The views of a scene show one set of named points, each view turned or mirrored, and shifted as a whole, with a little noise and some points left out.
(in the rows, 128 means zero)

Scene 1
View 1
k928: [101 106 126 140 134 137 114  90 121 128 128 153 124  88 153  85 149 117
 114 115 125]
k953: [ 84 109 110 120 149 128 117  98 101 100 135 161 131  97 151  88 137 107
 117 104 138]
k994: [ 93  87 139 133 106 117 122 114 117 142 111 127 110  68 162 101 154 122
 121 123 111]
k649: [ 85 112 115 137 160 147 121  90 102 122 159 168 121  97 159  75 144  90
  99  99 142]
k191: [ 81 127  88 108 180 136 110  83  92  62 145 185 153 119 139  80 123 102
 119  91 158]
k733: [ 53 119  93 119 195 151 132  95  67 101 197 183 116 108 169  69 130  54
  84  76 171]
k10: [ 66 109 100 104 161 124 122 107  82  87 148 163 129  99 156  91 129  93
 114  93 150]
k425: [134 114 131 149 122 135  96  69 154 113  89 156 151  96 130  88 150 158
 138 133 109]
k600: [108 118 116 139 151 143 105  75 124 107 129 170 141 103 142  79 144 121
 118 111 133]
k231: [113 129 102 130 163 142  97  64 126  77 120 183 163 118 128  78 134 133
 129 109 138]
k340: [113 117 118 142 146 143 104  75 129 109 122 166 142 102 140  80 145 128
 121 115 128]
k400: [121 141 105 160 189 176  99  40 133 104 156 201 153 125 134  55 144 112
 101 102 148]
k370: [103  91 136 125  99 110 113 111 126 125  91 129 124  72 150 105 150 141
 137 129 106]
View 2
k953: [131 122 129 126 123 113 143 126 135 127 135  99 126 182 147 128 110  90
 147 127 130]
k649: [145 133 133 118 112 110 163 143 142 105 149 102 100 188 144 120 115  90
 133 126 135]
k425: [ 54 111 127 134 159 141 107 110  97 134 151  97 101 172 120 176 118  88
 104  92 115]
k400: [110 109 171 107  63 100 156 143 106 119 163  99  90 183 138 135 125  82
  78  97 173]
k928: [111 129 123 127 144 127 140 129 130 112 149 101  99 181 132 141 117  90
 130 116 118]
k340: [ 97 116 137 124 124 121 132 123 114 127 147  98 106 178 134 148 117  87
 115 106 134]
k370: [ 87 128 100 141 192 145 115 110 127 124 138 100 114 174 127 159 111  93
 152 117  89]
k10: [157 123 131 121 108 102 153 131 147 128 125  98 138 183 157 113 106  92
 164 140 137]
k231: [ 93  99 155 122  95 109 125 117 103 147 140  94 128 175 142 149 114  85
 109 103 155]
k733: [196 132 147 108  67  84 188 155 161 106 137 103 119 194 165  87 111  90
 151 145 160]
k191: [137 103 154 119  74  93 143 124 125 149 125  94 149 179 160 121 108  87
 140 125 162]
k994: [109 140  97 136 189 142 133 122 141 108 143 103 100 180 128 146 111  94
 154 125  88]
k600: [105 117 139 122 116 117 139 127 117 125 147  98 107 179 137 143 118  87
 116 110 137]
View 3
k400: [128 140 118  62  94  87 121 109 191  63 151 150 142 145 110 179 180 125
 130 149 160]
k649: [124 137 115  86  81 135 137 144 175  93 184 110 153 142 143 160 151 120
 119 131 114]
k928: [129 171 138 112  94 124 139 168 162  81 169  95 156 134 150 156 148 130
 128 133 132]
k191: [113 110 103  70  90 110 146 116 130  95 172 115 115 140 133 159 138  89
 124 160 151]
k10: [113 117 107  88  82 137 150 141 134 108 188  94 130 140 152 151 128  95
 119 145 121]
k600: [126 160 133  97  97 107 137 147 158  75 158 110 143 136 137 160 154 122
 130 144 150]
k994: [128 190 151 139  94 143 148 200 149  89 176  66 165 128 170 143 134 134
 127 123 119]
k370: [127 200 159 147 103 128 150 201 129  82 161  63 153 124 169 142 131 129
 135 133 142]
k425: [133 211 167 131 116  90 138 178 144  56 132  93 147 126 144 156 155 136
 144 146 179]
k953: [119 142 122  98  90 127 146 151 142  94 177  95 138 137 149 153 138 110
 125 143 132]
k231: [121 152 129  88 104  86 139 131 139  70 146 118 124 135 128 163 152 110
 136 161 176]
k340: [127 169 138 102 100 104 137 152 155  73 154 108 144 134 138 160 154 124
 133 144 156]
k733: [114  82  79  51  64 150 139 112 177 115 210 123 141 150 138 162 145  99
 106 135  91]
View 4
k10: [ 38  94 114 123 140 113 134 141 123  90 115 114 133  81 116 147 172 123
 149  96 203]
k191: [ 30  84 127 102 142 124 118 130 121  97 134 113 137  80 107 158 151 123
 165  78 160]
k994: [ 88 147 123 141 190  92 174 177  89  84  56 112 107  92 109 135 182 120
 120 120 207]
k928: [ 75 135 132 123 179 110 155 158  92  84  75 130 119  90 102 141 157 132
 132 103 176]
k370: [ 92 145 129 133 204  88 175 185  87  94  61  89  97  92 106 142 184 105
 124 115 185]
k400: [ 55 117 152  88 160 144 118 123  90  85 107 167 141  91  85 153 107 158
 159  74 115]
k340: [ 71 127 142 108 183 115 145 154  90  92  87 123 118  91  95 150 144 129
 144  92 144]
k425: [ 98 149 151 106 220 103 162 178  72 100  66  99  98  97  89 154 147 111
 137  94 120]
k733: [ 19  86 113 121 101 134 115 109 130  72 126 170 161  78 117 138 152 162
 152  92 219]
k649: [ 54 118 126 122 147 122 139 138 104  77  93 153 137  87 105 138 150 148
 139  98 192]
k600: [ 69 126 140 108 179 117 143 151  91  91  89 126 121  90  96 150 143 131
 144  90 146]
k231: [ 57 109 145  94 177 121 130 145  97 100 111 110 121  88  94 161 138 121
 160  77 120]
k953: [ 54 110 125 120 159 111 142 149 108  89  99 117 126  85 109 147 165 126
 144  97 185]
View 5
k733: [139  81 142 137 143  36 174 154  61  21 149 138  95  59  99 112 158 129
 109 171 152]
k953: [127 111 134 133 123  66 121 134  99  75 130 101 129 111  87 116 141 133
 120 176 134]
k370: [102 128 141 132 117  87  87 119 106 125 119  72 174 168  76 102 128 129
 145 194 121]
k340: [140 113 131 143 107  67  99 130 130 100 120 103 121 120  91 119 136 105
 120 195 110]
k928: [124 107 141 143 118  67 111 131 104 101 126 101 140 132  88 103 136 108
 132 201 117]
k10: [124 111 132 126 132  62 135 139  86  53 135 105 123  98  87 121 144 151
 114 162 151]
k425: [136 130 128 144  92  81  67 119 154 137 109  83 142 154  85 118 125  99
 130 206  95]
k994: [ 98 115 150 135 127  83 103 123  84 119 126  79 176 166  78  89 132 120
 149 202 122]
k600: [142 111 131 143 108  63 106 132 125  93 122 107 117 114  92 118 137 107
 119 192 113]
k649: [132  92 144 143 128  52 137 141  87  69 135 118 119 102  95 104 146 109
 123 194 127]
k191: [150 116 118 129 116  57 123 138 121  50 128 113  94  78  92 142 145 145
  98 154 141]
k400: [174  94 126 157  98  42 118 143 144  77 123 136  75  76 106 126 144  77
 104 203  98]
k231: [157 121 116 138  98  63  94 130 152  87 117 106 100 101  93 140 135 118
 104 178 114]
View 6
k733: [124 134 148  89 130 111 106 239 201  94 152 172 132 159 106 156 136 139
 173 130  65]
k370: [135 178 107 145 109 121 172  96 183 165 125 160 103 137 144 140 185  91
 137 120 158]
k994: [139 173 108 148 106 123 161 114 192 146 123 180 100 155 145 145 181 102
 130 124 149]
k231: [115 148 117 107 134 117 133 135 147 145 143 111 130 111  95 140 173 102
 214 110 113]
k340: [123 153 108 127 123 122 134 125 155 135 131 137 118 132 109 143 178 107
 192 114 125]
k600: [123 150 111 123 124 122 131 136 159 130 133 139 119 134 108 145 175 109
 191 114 119]
k928: [130 157 109 135 116 124 139 130 172 130 128 161 111 148 123 147 177 110
 165 119 129]
k649: [127 145 120 119 120 121 120 173 181 110 135 167 118 157 114 152 162 124
 171 123 103]
k400: [113 126 105 116 133 126  93 154 130  97 134 126 130 135  78 151 171 125
 238 108  93]
k191: [115 147 142  84 138 107 133 187 176 141 159 121 138 115  98 141 151 111
 198 120  88]
k953: [126 156 129 110 125 114 143 162 182 140 144 147 122 133 117 144 162 109
 170 123 110]
k425: [124 164  90 147 117 128 151  73 141 155 122 129 110 121 116 139 197  91
 189 108 155]
k10: [126 157 144  96 127 109 144 189 200 142 152 151 127 136 120 143 150 112
 159 128  99]

Which points are out of place in each view (at most two, in the order of its rows)? Write - if all are in place.
view 1 -> k425
view 2 -> k10
view 3 -> -
view 4 -> k600
view 5 -> k994
view 6 -> k953
